Each row is a point on a landscape with many peaks, with its height.
A climber steps from a point to the highest of its 2 nearest points, and stops where none of them is higher. Distance is the straight distance between rows; heights are no part of it.
Beda: [  7   9  16   5 -11   2 -46   4   4   4  13 -28  -3 -10  -3 -13  22   5
  -6 -13  -2  -6  25  19 -11 -17   6  23  19 -10   2  -1  20 -11 -12  -3
 -10   8  -5  25  -1 -10 -19  16   6   0   6  23]  h=656
bipi: [ 13  -2  -1  -8   4   4 -18 -10  -1   7  -6  30  21  18  -2 -14  -3  26
 -19 -10  -5  -8   5  -4 -17  13 -12  -4   8 -12   3 -15  26 -17  -1  10
  14 -11   3   7   3 -18  -2  15   3 -14 -25 -11]  h=505
Leb: [-19 -10  -6   1   6  10   8  -4 -13 -20  13   5   0  11   2   7  -1  15
 -20  -6 -12  22   6 -25  22 -11   9   0 -13 -27  17  21  33  -3   8  -8
 -29  -3 -12  11  -1  30  -3  25  -6 -18  10 -27]  h=136
Fal: [  9  17   2   8   1  27 -29 -11 -11   8   3  17   0  -7   5   9 -10  11
 -19   8   0  -2  -1  10  -4  -2   9   5  11  23  -4 -16 -16  21  -9  27
  13  -8  -5  18  -1  -5   7  12  10 -20 -24  27]  h=790
vog: [ 16 -14 -30   9  17  -5  13 -15  -5   0   9   0 -13  21   1 -15 -17 -14
  43  11  -4  -3  13 -18 -16   2  10 -13   0  18   5 -42 -23  10   6  -3
  25 -10   5  -8  -9   7  -7 -25   5   7  11 -18]  h=864
nanob: [ -6  -7  12  -1 -25  -9  -7  15  -3 -10   6 -28  15  -4   9  -9  23  -3
   4   2   3   1   8  15   3 -11 -15  11  -5 -17 -10  18   4 -12  -1  -9
 -17   0 -19   9  15  13  -3  -8 -23   5  11  20]  h=841
dipel: [ -7  -3   5   0  27  -2 -20  13  -3   0  16 -20 -24 -24 -20   0  10  13
  -9 -13  -1   6   2   4  -8 -16   4   2  -2  -4  20   3  27   0 -15 -18
 -18  18   5  -5  -7   1  -7  31   9   1  13 -12]  h=261
Ret: [ -7  -3  14   0  13  -1   3   0  21  14  -4   1  25  -7  -7 -14   2   6
 -23   5  22 -17  -9  17 -18   8   0  -8  -6   8 -11  21  10  -8   5   1
   6  -5  -5  11  11  -8 -17 -12 -22 -16 -28   4]  h=605
Nus: [ -6   6  -9  15 -19  -8 -16 -14  -3   1   8   6 -32  -1   4   0  -3  -7
 -21  -9  -6   2  -8 -20  19  -5  -3  10  13  -2  -4   1  -5  -1  -3  20
 -11   6   7  12  -1  25 -12   3  12   0  27   7]  h=307
lere: [ 22  -3 -18 -13  -1  -2  10 -10 -17  19  -8   6   7  -1  39  -8  -7 -28
  26   2  -1  -9 -26  25  -3  20 -17   6   2  21 -22  -9 -13  -2  11  10
  13 -27  -9  -5  11 -17   2 -24 -12  -1   6  10]  h=529
pubov: [  1  -2   2 -13 -12  20  11   8  14 -18  -6  32  16   4 -19   2  -3  15
 -27   3   0  10  -1   0  17  10   7   0  -9 -19   9  11  17  22  11  -3
 -17  18   0   6   0  -1  18  17  11  -7 -26   5]  h=779
Sasi: [-22   8  22  13  14  22  11  19   0   4  -8 -14 -28 -13 -12   3 -25  17
 -16   5  -2  25 -25   1   2  -2   3  -6  -4 -12   9  17   6 -15   7 -14
 -11   8   5 -21 -20  -1   5  13   2 -14   5 -22]  h=224
sisa: [  9   4  -5  16  16  16 -19 -14  -6 -12  17   4 -26 -13   0  18 -21  -9
 -26  18   6   5   5  -8   9  -7   9  -2  -2  27 -11 -28 -18  34  -3  20
   3  -2 -13  21  -4  37   0   9  15 -25  10  19]  h=215
fur: [ -8 -29  -4   7  16 -28  14 -12  20  15   9 -20  -1 -12  -7   3  12 -10
  -2 -10  13 -11  -1  -5 -19  -4  -3 -10 -20  12   2   9  11  10 -14 -14
   0  10  -1 -12  13  16 -21   2  -4  14  17 -21]  h=677
Zikik: [  6  13  20  29 -19  10 -21  -6  14   1  10 -40 -16  -3   5 -11 -14  -1
   3  34   3  -6   3  18 -12 -14  11  10   8  19 -14   2 -12   8 -18   7
   8   7 -10 -10  -5 -11  -8 -12  16   5  -1  28]  h=609
pesa: [-12 -20   0   5  29  -8   9  -3  10  -4  19 -21   0 -11 -12  15  21   5
  -1   0  21  -9  20  -5 -20 -14  16 -16 -22  19   0  12  11  22 -14 -20
   4  10  -2   2   3  14  -9  14 -16  -2  -2 -15]  h=576
voz: [ 16   7 -11  -1  22   3  -8  -7  -9  12   1   5  -4 -11  24   0  -8 -12
   6  11   1 -15 -10  14  -8   4   5   2   8  25  -7 -15 -13   3  -4   9
  15 -11   3  -3   4 -12  -8  -9  -6   0   0  11]  h=603
kot: [-10  -9  -9  -6  25   2   4   3 -23 -11  11   5   4   5   6   6  11   9
  10 -13 -17  10  10 -16  10 -10   8 -17  -4 -18  23   5  19 -15   3  -9
  -8 -12   7  14  -6  16  11  19 -16 -13  12 -21]  h=96
sas: [ 11  18  -8   7   2   8 -37  -9  -5   2  17   0 -38 -21   0   5  -6  -8
 -28   2  -5  -2  -4  -5  12 -10   8  18  15  15  -4 -12 -10  15 -13  19
  -8   6  -8  17   0  18 -13  15  20  -9  12  30]  h=262
gaveg: [  8 -11  -4  10 -23 -13   7 -11  26  12   1   2   4   9  -9 -14  -7  -3
 -19   2   4 -10 -14   5 -12   8  -7  -6  -7  11  -8  -4  -1  14 -11   6
  11  13   3 -20   8   0 -14  -6  21  16  -9   4]  h=317
kavo: [ 26   7 -17  -2  42 -11 -13  -5   1   3   5  -3 -13   3  -5  -6 -18  -9
  -6  17  -3 -21  -3  -1 -16  -4  -1  -1   1  27   3 -32   4   4  -6  -3
  15   8  -1 -17   4 -12 -14   2  11  12  -8  -3]  h=522
mik: [-19   6  15   8 -18   7   4  14 -11   1  -1 -18  10  -7  24  11  10  -3
  37  -5   4   8  12  12 -11  -8   4  -7  10  16  -5  10 -26  -3   2   6
   6 -21   3  -2  -2 -10  12 -18 -15  -1   8  17]  h=769
lafi: [ -4   2   3 -35  -3   1   0  17  -1   6 -21  40  23 -20   5  10  17   8
  -8 -19   3  -3  -6  12  -5  21 -29   6  12  -6  -8   3   8 -10  13   5
   1  -2  -5   5  22 -17  15  -8 -16  -4 -22   2]  h=51
tula: [-12  -1   2   0 -33 -10  11  11 -13 -13  -5  -4  -3  -5   6   6  14  -7
  12  -8  -4  11  -7  -1  21  -2 -16   7  -3 -13  -9  14  -8   2   5   7
 -16  -4  -6  -1   8  19  13 -12  -4   7  19  15]  h=754
tek: [ -3  22  25  14 -17  16 -30  13   5   3   7 -27  -5  -5 -16 -14   0  22
 -14  -2  12   1  10  19 -14 -10   9  25  16 -21   1   9  14 -16  -3  -7
 -11   3  -5  10  -7 -25 -15  10   6 -11 -18   9]  h=582
gobu: [ -9  -2  10  -2 -15  10   9  12  -6  -8   3   0  33  16 -15   0   3  27
  16  -4  -2  16  22  -6 -13  -1  -2  -9  -5 -34  14  12  25  -4   0 -13
  -9  -3  -1   1  -2 -18  23  11  -7  -6 -15 -11]  h=258
Zumab: [-10  -3 -11 -22  29  -3   7   9   2  -8  -3  21  14  -8  -1  19  20   5
  11  -2  13  -7  14  -1 -11   1  17 -18   0  26   3  -4  -7  30  -7  -6
  20  15  12   8   2  -9  18  10  -8  -6 -20  -4]  h=620
modim: [-17  -4   7  28 -24 -16  -8 -14   2   4  11 -18 -21  -2  16 -11 -17  -3
 -16   5  -1  10 -20   3  -1  -6 -21   7   0  -3  -9   7  -6 -12  -4  17
   6   2  -4  -5   4  22 -20   2  11  -3  26   3]  h=345
Reke: [-19   9  16  13 -28 -10  23  16  24  10 -18   4  -4 -12  -9  10   7   4
  -9  -5  20  -9 -10  -4  -4  15 -13   7  -1   4 -15  27 -11   2   0   1
  -7   9  13 -15   5 -11 -11 -32 -18  -1  -3   6]  h=239
pibir: [ 12  12  -7  19  -9  12  -2 -14   0 -27  12   5 -22  19 -13   2 -16   5
   6  28  -2  -1  21 -24  11 -14  33  -1  -2  -1   3 -19 -20  22   1   9
   0  10  -6   9 -24  23  10  -3  13  -5  -4   9]  h=499
Kota: [ -1  -8  -6 -32  24   3  -6  12  -8 -18  -2  16   8 -15  16  -1  11 -16
 -22   1   0   4  -1  14  29   2  -4   6  -5 -12  -2   4  11  -5  20  -8
 -12  -5 -17  34  14  17   7  13 -16 -13   5   5]  h=233
kubo: [  3   1   4   6 -33 -13   3   3  21   9  -9  -9   5   4  -4 -11   9  -7
  -8   7   9 -17   1   5  -1   4  -5  11   0   4 -18  13  -4   4  -4  -1
  -7  17   4  -7  10  -7 -16 -23  -2  15  -5  23]  h=276
vav: [ 26 -11 -13 -11 -22  -4  -4 -12   7   6  -2  19  11  17   2 -13  -7  -2
  -8  -2 -14   3 -21   4  -1  15 -20  -5  -3   7  -3 -17  -3   8 -10  10
  17  -5  -2 -23   6  -9   3   9  28  17  -6   8]  h=352
loku: [ -7  -1  -5  -7 -15   7  17  -1  33 -14  -4  24  -7   7 -27  -4  -4   0
 -39   4   8  -4 -10 -11  26   3   8  11 -10 -11   4  15   9  16  13   2
 -25  27  -5  -6   4  19  -5   5  10   3  -9  -1]  h=706
pugal: [  3   7  10  15 -18  25  -8 -17  -7   8   0  12  19  -1  17   7 -19  -4
 -14  23   6   7 -13  18   3  15   1  -2   0  21 -13  -2 -30  20   1  39
  12 -27 -16  20   3   8  16  -7  -2 -23 -11  29]  h=722
denu: [-27   7  30  20   4   0   6  11   7  12  -7 -29 -28 -21   1   2 -18   4
 -15   2   8  12 -32   9 -10   6 -14   4  -4  -4  -7  20  -3 -25   4  -4
  -5  -7   2 -25   0  -5 -14  -8  -5  -6  12 -16]  h=263
Fenon: [-16 -17 -18  -2  25 -13  35 -16  -4  -1  -3  25  -3   4   3  18   8  -3
  12 -19  -2   2   5 -26   1   5   5 -21 -11   9  11  -2   2   9   9  -2
  13  -4  13  -6  -2  21  -1  -9  -9  -7  12 -30]  h=504
pupu: [  8  -7   2  18  17  -9  10  -6   9  -7   7 -21 -18   4   3 -13 -21 -14
   8  26   4  -2  -8  -3  -1  -9  13  -8 -14  -2  -3  -6 -13  -6   7 -10
  14  -5  -5  -2 -12  16 -11 -18   1  -7  16 -14]  h=512
Boso: [ 20 -12 -18 -20  25 -17  15 -10  12  -3  -2  -8  -1  21 -17 -20  -4 -28
  11  10  -8  -9  -2  -2   2  -1   9  -9 -19  -5  10 -17  -5   3  -2 -20
   9   6  -9 -10   2   5  -7  -3   6  21  -2 -22]  h=457
Mam: [  2  -1  11   9   7 -13   0   3  16  21  -5 -28   9   2   0 -24  -6   3
  -8  13  11 -20 -10  13 -14   0  -8   5   0   2 -13  14  16 -29   1  -8
  -3  -7  -7  -1   9 -15 -25 -16 -23   3 -11   0]  h=679
sigi: [ 15  -7 -23 -11  26 -26  12 -12  11   1   2  -8 -11   5   0  -8  11 -42
  17  -7   1 -19   6  -4  11  -5  13  -2 -13   4   0 -11  -7   0   3 -21
  -5  13  -3  -1   2   6 -19 -18  -9  19  22 -11]  h=545
zovas: [ -3   6   8 -12  -3  16  -4  24  -9  -9  -7  -5  15  -8  -1   9   9  14
  15  -4   3  13  10  18 -11  -6   8  -8   3  -6   9   5   1   1  -4  -8
   2  -1   5   1  -5 -19  27  15   2  -1 -14   7]  h=297
musu: [ -2  10   2  18 -22  -4   4 -15  28 -16   5   8 -17  11 -15  -7  -3   1
 -34  19  15 -11   0 -17  16  -6  22   8  -6  -4 -12   8 -13  15   1   6
  -8  27  -3   8 -11  22 -16  -8  10  -3  -9   8]  h=627
Fiz: [ 17 -14 -12 -16  -4 -27   7   1   8  17  -3   2   2  15  -7 -21   2 -12
   8 -15 -16  -5 -16  -7   6  16 -30   8  -5 -10   4 -11  14 -21  -6 -16
  -8   3   4 -24   9 -11 -12  -3   8  33   8 -17]  h=161
gugog: [ -2 -13  -7  -9 -17 -11  18   6 -20  11  -7   6  13   6  13  -6  -4  -4
  13 -16 -17  11 -24   7  -5  12 -37  -7  -7  -5  -1  -1   1 -13   3   6
   7 -21  -4 -26  18   3   8 -11   2   6  12  -7]  h=430
fomod: [  2  -4 -12  -6 -28   7   6   1 -10 -17   2  15  11  18  -4  15  18   9
  19 -10 -11   9  19 -15  11  -7   4  -8   2  -6   9  -4  -4  17  -6   7
   0   4   9   0  -6  10  28  16  14  14   3  11]  h=780
Rez: [ -2 -12 -11 -29 -10  -4 -10   7  -4  -3  -5  20  23 -12  11   6  27  -4
  -5 -21   0  -1   4   8   0   3 -17  -2   6   1  -6   4  11   4  -4   8
   0  -1   4  15  20  -3  12  13  -4   1   0   8]  h=73
Peze: [  7  -2 -10 -23   5 -10  -6   1   8  -7  -3  23  21  13  -9   5  32   2
   6 -14   9 -17  32 -18  -1   0   7  -4   7 -14  -3  -2  16  -9   0 -11
  -7  11  12  29  -5 -12   3   3 -16   2 -12  -9]  h=371
dozuv: [  0   1  -6  -4  17  -5   0  -5   6  14 -10  25  12  -1   3   9   7   7
  -1 -13  14 -19   1  -1 -25   9   0 -21   4  31  -5  -7  -9  14 -10  10
  28   8  19  -7   8 -22  -4  -7  -7  -6 -24   1]  h=681
Tezaf: [  4 -10  -7  -4 -42  -9   7   3 -17 -12   2 -12   7  23   3  -5  14  -3
  32  -9 -26  16   4  -6   8  -7 -18   0  -3 -18   4  -5  -7   1  -4   3
  -3  -7   4  -7   0   7  23  -5  11  22  16   7]  h=719
Ruso: [ 23  -7 -19 -13  -5  -6   2  -9   4 -18   6   7   7  39 -19 -19   4  -8
   9   6  -7  -7  13 -17   9  -5  11  -1  -8 -16  12 -16  -3   3  -2 -15
   2   6  -4   3  -9   3   2   4  11  18  -8  -5]  h=393
giv: [  0  -6  12   3 -29  -6  -1  13  -3   9   0 -17  26  17 -15 -13   2  23
  20 -10  -8  12   7   3 -19  -1 -25   0   2 -28  10  -2  23 -25 -14  -8
 -10  -1  -2 -20   3 -18  13   7   4  15  -4 -11]  h=225
Popa: [  0 -12   0  19  18   5   6 -27  -5 -11   7  14 -19  -1   8  13 -22 -16
 -27   9  -4  15  -8 -16  27  -3   9  -7  -6   6  -1 -15 -14  20  13  15
  -3   0 -17  15  -8  52  -1   9  18 -23  22  -5]  h=171
nur: [ 28 -14 -28 -33   8 -20  -7  -4   0   4  -1  26   5  17   4 -10  18 -21
   8 -20 -13  -6  -3 -15  11  11 -15  -3  -1  -6  -1 -21   6 -10  -4 -11
   6   5   3  -9   5 -15  -3  12   9  26   7  -6]  h=128
diler: [  5  12   7 -27   4   8 -18  21   1  10 -14   1   1 -33  12   3   5  -8
 -10 -11  -3   6 -24  30   6   6 -15  16  17   4  -2   2   2   0   4   1
  -2   0   3  -9  19 -19  11  12  19  15   3  18]  h=3
nere: [-10 -18  -9  -4  11  -7  16  -7   7 -15  13   5  18   3 -11  14  29   7
  -7  -3  13  -3  22 -21   3  -7  16  -4 -16  -2  10  18  20  15  -2 -13
  -5   3  -3  14   1  17  -1  17 -16   0   0 -21]  h=494
vesov: [-10  19   7   6  14  15 -17  -7  -8  11  -2  32   9 -10   3  14   0  12
  -9  -1  13  -8   2   3 -20   7  11  -7  10  39  -2  -2 -20  12 -10  25
  24 -10   9  14   0 -13  -5  -8  -9 -33 -28  18]  h=734
Fam: [ -6  -8   3   0  -4 -16   9  17  -3  22 -11  -6   2   9 -14  -1   1  18
  10 -21 -11   2 -10 -11 -12  10 -33  -1   0 -20  10  -1  22 -37  -7 -10
 -13  -2   8 -26   4 -19   2   3  -6  20   6 -25]  h=195
tis: [-10   9  23  24 -37   5 -18  -2  -5   2   8 -41  -4   4  19  -4   2   1
  24  16   0   4  13  13  -9 -20   2  11  11  12 -14  15 -16  -8 -14  12
   1 -11  -8   6  -5  -7   0  -9  -8  -1  14  26]  h=690
Mib: [-15   2   3 -18  37  10  -7  17 -22   1  -4  12  -6 -22  16  17  11   2
   1 -19 -11  11  -5   0   9   0   0  -7   3  -6  15   5  13 -19   5  -4
  -6 -11   9  18   0   2   9  19 -15 -17   9 -10]  h=65
dob: [  7 -15  -4   1  29 -25   3  -8  11  22   3 -24   1  -8   9 -15  -7 -19
   0   1   2 -13 -21  13 -13   1  -8 -10 -11   9   0   1  12 -13  -4  -9
   3  -4  -1 -10  14   2 -25  -8 -10   9  14 -11]  h=791
Dil: [ 10 -20 -12 -13 -10  -3  18  -6   1  -5   1   1  18  16   2 -12  -5 -14
   1   7  -8  11 -18  11   0   3 -17 -11 -18  -6   9  -8  -3  14   1   0
  14 -12 -10 -16  10  15  13   2  18  10   0  -7]  h=388
Guvik: [ -5  11   4  26 -26 -16  -4  -4  -7   2   4 -19 -22  21  10 -21 -29   4
  -1  18 -15  11 -18  -7   8  -2 -17  18   2 -20  -4  -3  -4 -36  -1  12
   1  -7  -6  -2  -5   8 -10  -4   6  11  20 -10]  h=383
fana: [-19  11  13  16 -10 -15  -8   9  -5  17   2 -24 -28 -19  23  -7 -12  -6
  -5 -12   0  11 -27   9   1   6 -31  20  12  -1 -13  17  -2 -34   6   5
 -12  -4   1 -11  13   3 -22  -7  -8   0  31   0]  h=304
vose: [ -5  -8 -17 -14  33  -1  32 -11   2  -7 -13  36   0   4  -6  16   5 -12
  13   2   3   0   7 -13   3   6  13 -21 -14  23  10 -13 -16  32  10  -2
  20   8   9  -4  -5  11   8  -8   2  -6 -12 -18]  h=556
totil: [ -3   2  -9 -29  18   2   5   4  -1 -22  -1  42  22   7  -2   7  17   4
  -5   2   9  -2  26 -12  16   3  20  -5   0 -10   5  10  12   7  11  -5
   2   7   3  38 -11   3  16   8 -16 -16 -23  -4]  h=328
pesed: [ -8 -18 -15 -16  16  13 -12  -1 -12 -17  10  10   8  -4  16   2   1  -4
 -37  -8 -15  19   0   3  26  -4   1  -1  -8 -17  12   5  29   8  11  -3
 -23  -3 -18  25  12  33   6  43   5 -18  12  -6]  h=182
zuz: [ 19  21   4   2  14   6 -18  -2   3  12 -11 -13   4  -6   5  -4  -1   2
  17   9  -2 -33  22   6 -12   1  16  21  27  13 -15  -3  -6 -14  -8 -15
   3   3  14  -6  -5 -48 -15 -18  -3  20 -20  14]  h=408
labe: [-13  13  11  24 -10  13   9 -16   5 -24  11  11 -21   5 -12  10 -11   4
 -22  19  10  11  10 -25  18  -7  30   0  -8   0  -6  10 -15  21   6   6
  -6  10  -6  16 -25  35  -4   2   7 -23 -13   3]  h=563
Gino: [ 14  26  -3  14  10  17 -20 -10 -11  11   3  -7 -20 -12  11  12 -26   0
  16  20  -3 -17   4   8 -12   3   7  18  21  32 -13 -21 -19  13  -7  14
  10  -9   6 -16  -5 -25  -3 -16   6   7   1  25]  h=533
zirab: [ -7   6   3  -8 -37  18   5  10  -2 -11 -12  37  19  13 -12  13   7  25
  -3 -15 -14  13   6 -15   8  11  -5  -7  11 -15   4   6  11  11   2  13
  -7  11   6  -1  -2  -4  30  11  10  -4 -21  10]  h=837
somam: [-21  14  20  15 -11  -1  13  13  -7  18 -15  -8   2   4   8  12  -5  12
  28 -16   5   5  -2   5 -16   3 -10  -6   9  11   3  15 -18 -27  -3   7
   9 -18  13 -23  -3 -20   3 -20 -13  -3   1  -4]  h=836
degev: [-10   2   3  13  15  -2  11   4  13  -6   9 -15 -32   0 -24  -6 -12  13
 -15   7   3   5  -9 -15   3 -10  16  -3  -8 -15  18   7  19 -10  -3 -18
 -16  23   3 -16 -18   5  -7  15   8   0  10 -27]  h=209
mapi: [-19   0  -1  13  -7 -12  32   6 -10   5 -11  -2  -3  18   0   3  -3   7
  36  -7  -5   7  -2 -23   1   7 -12 -15  -2 -12   4   4 -12 -20   9   0
   4 -16  16 -11  -9  -1   8 -31 -18   1  10 -21]  h=772
Kiza: [ -4  -7  -9   5 -28   3   5 -20 -15 -14  -1  18  13   4  13   4 -13  -9
 -17   7 -12  14 -11  -2  27  11 -21  -2  -8  -7  -9   2 -13  23  15  29
  -8 -20 -25  15   9  39  19  -9   3 -16   6  14]  h=105
libig: [ 14  12   8   5 -17  23 -25  -1  -8   5   4  -4   1   2  -8  -9 -20  20
 -19   2 -13  11 -16  15   2   1  -4  15  11 -11  11 -12  11  -4  -7  12
  -4   0  -7  -6  -6 -11   8  26  33   0  -9  12]  h=429
som: [-16 -12   7  10  -8 -14  14   3  -2   2   8 -23  -2   1  -5  18  27  12
  28 -16   7   0  24 -17  -9 -13   7  -6  -6   1  12   6  -1   4 -10  -9
  -7  10  18 -11 -10   5   5   4 -12  12  18 -10]  h=392
rer: [ 11   5   9  -7 -12  23 -15  14  -4  -7   7  -7   3  -2 -18  -7 -16  22
 -11  -6  -1  23   9  20   2  -4   9   7   8 -30  14  -1  25   5  -4  -9
  -7  22  -5  -1  -7 -26  13  29  33   1 -16   5]  h=475
vumi: [ -1  22  24  -3   3  14 -14  19   7   6 -18 -14  14 -12 -11   5   9  10
  11  -1  12  -9  22  17 -19  -2  16   9  19  -3  -4   9   0 -10  -5 -16
   0   4  11  -4  -9 -45   5  -3  -5   8 -27   1]  h=346
Tatep: [ 10  -4 -13  -6   3 -18  12  -1 -21  24  -5   6  11   7  21  -6   7 -14
  27 -20  -5 -12 -10   5  -8  12 -26  -6   1   8  -5  -1   0 -24   2  -2
   4 -19   6 -10  14 -14  -6 -17 -18   6  11  -2]  h=470
Nugog: [ -7  -5 -10   2 -14   1  15 -19  -3 -20  -2  14 -12  -1   7  10  -4 -22
 -27  -3  -7  17 -12 -12  42  -2  -4   8  -5 -15 -10   3 -15  15  24  19
 -17  -3 -22  17  -1  50   4   2   8 -13  24   5]  h=133
tusa: [ -4  14  11 -23  19  16  -4  31  -3  10 -16   2 -13 -39  -1  12   6  -1
  -9 -19  -4  10 -19  14  12   3  -9  13   9 -12   8  15   9 -16  12 -12
 -18  -1  10  -6   4 -13  11  11  -3   1  10   0]  h=32
lofut: [  0  -8  -6  -2  -2  -6  12  -4   5 -15   1   0  31  25 -12   3  24   4
  20   4  11 -12  33 -16   1  -6  20  -9  -8  -2   0  10  -3   8   1  -8
   4   5   8  17  -7   4   3 -10 -23   4 -15  -2]  h=425
nov: [ -5   6  12 -20   3  14   6  25   1   7 -25  18  17 -25   4  10   1  -1
 -12   1   7   6 -27  29   0  15 -15   0   0   8  -4  12 -10   8  13   3
   4  -5  -3  -6  16 -17  15  -1  -2  -3 -22  13]  h=29
dule: [ 25  30   4   3   5  14 -19  -5  -4   8  -9  -6  -8 -10   6   3 -25  -1
   6  15 -14 -25  -5  10   5  12   9  36  28   7  -9  -7 -13  -7   1  -1
   1  -8   5 -16  -9 -40  -8 -20  12  20  -7  17]  h=471
tora: [ 23  12   5  -2  -7  14 -21  -3  -3   4  -1  15   6   7  -2 -15 -19  16
 -26  16  -3  -8  -9  12   3   8   3  16   7 -14   0 -11   7 -15   8  15
   1 -13 -11  19   0 -11   1   7   4 -11 -22   8]  h=460
nedoz: [  1 -18 -12  -4  27 -17  27  -8   4   7  -5 -26   0   5   3  -6   2 -28
  44   3   2  -4   7  -2  -7  -2  14 -18 -13   7   1  -5 -16   2  15 -21
  13  -6   6   0  -2   5 -14 -29 -18  11  11 -24]  h=657
fopus: [  1  -2   6  -3  21   8  -8  -5  15  14  -9  20  21  -3 -15 -13 -13  21
 -34   0  14 -13  -9  14 -21  12  -3  -7   0  -2   5   1  25  -5   4   3
  10   4   1   4   5 -20 -15  14  -1 -20 -37 -16]  h=548
num: [ -4   6  -6 -21  16  13   1   1   0 -19  -3  32   1 -10   3  12  13 -14
 -23   4   1   1   7  -4  34   2  23   0  -7   8  -3   5  -7  15  12   1
  -7   6  -2  37  -3  24   6   7  -7 -19  -7  11]  h=283
funap: [  5   8  17  25 -12  14   1  -3   3  -3   3 -30 -12  -5  10  -8 -27  -3
  11  37   5   8 -11  12  -5  -6  11  -2  -1   3 -15  -3 -25   0   0   5
  14 -15  -8  -7 -12   3   8 -16  11 -10   3   7]  h=588
Lelo: [ -6   0  15  -7 -11  -6 -25  19  -9   2   4 -26   4 -10   1   2  27   4
   7 -19  -4   2  21  11  -2 -11  -5  14   9 -18   6  11  19 -22  -8 -12
 -20   2   3  17   4  -3  -1  13 -11   5  20  12]  h=743
lapes: [  4 -23 -15   3  43 -15  16 -14  -3   8   6  -9  -3   2   5  -1 -16 -14
  31   2  -1  -3   0  -5 -23  -5  -5 -29 -12  19   8 -24  -5   7  -1  -9
  29  -6   2 -12   4  12  -8 -11  -6   2   8 -26]  h=762
baken: [ -4  13  24  15  -7  29  -7  -1  -8  13  -2 -16   2 -15  20  13 -24  -2
   0  14   1  13 -18  31 -10   2   3  -2   8  27  -6   2 -30   2  -3  25
  15 -30 -11  -8  -3  -9   6  -7   5 -17  -5  16]  h=658
tapev: [ 13 -11 -28 -29   2  -9 -18  -7 -12  -5   1  33  14   6  19   8  25  -7
  14 -18  -8  -8   9  -7  -1   3  -6  -9   4  14  -4 -19  -2   9  -7   6
  15   0   9   9   6  -8  13  14   6  11   3  11]  h=98
fet: [-11   1  14  15  21 -13 -10  10  -2  -2  15 -46 -26 -11 -11   7  10   2
  15  -1   3   2  19  -7 -15 -20   7  -3  -2   6   9   0  10  -3 -16 -22
 -12  21   9 -14 -11   3 -10  11  -3  12  23  -7]  h=322
Tusus: [ 27  19 -13  -1   3   8   1  -3   1 -19   0  11  -7  19 -14 -11 -10  -4
   8  26  -7 -13  13 -17  13  -3  29   3   3  -7   4 -19 -16   5   2  -5
  -2   6   7   4 -22 -10   8 -10   6  11 -14   5]  h=438
pilev: [-17  -8   8   5 -16 -17  30   8   9   2  -8  -9   0 -13   7  14  21 -15
  21 -13  20  -4   3   1   1   6  -3  -2  -9  10 -21  20 -16  14   8  -8
  -4   1   9  -5   5   4  -4 -33 -27   3  15   4]  h=203
Zuge: [ 20   8 -14  11   0 -12  -5 -12  -5   4   8 -13 -24  18   8 -18 -21 -15
  14  22 -15  -6  -6 -10  10  -2   6  10   4  -9  -2 -22  -7 -25  -3   2
  -2  -8   0   0 -14   0 -10 -16   7  14  20  -5]  h=437
Vugi: [-17   8  20  15 -18  19 -13  17  10   3   2 -17  -8  -7 -32 -14 -11  35
 -22  -6   9  14  -4  11  -7  -2   0  10   4 -28  11  15  26  -7   0  -9
 -17  19  -1 -13  -6 -29  -8  20  13  -7 -14  -8]  h=527
pagi: [-14 -20  -6   8   1  -6  37 -12   4  -7   5   3   0   0 -11  21  22   6
  27 -11  11   3  25 -30  -8 -11  15 -14 -10  13  11  -1  -7  28   0  -3
  12   6  12 -14  -4  20   6  -4   1  13   4 -27]  h=450

Where does a climber stop that starts at each point below?
Tusus => zirab
libig => nanob
Mib => dob
Rez => voz
fet => Fal
Reke => voz
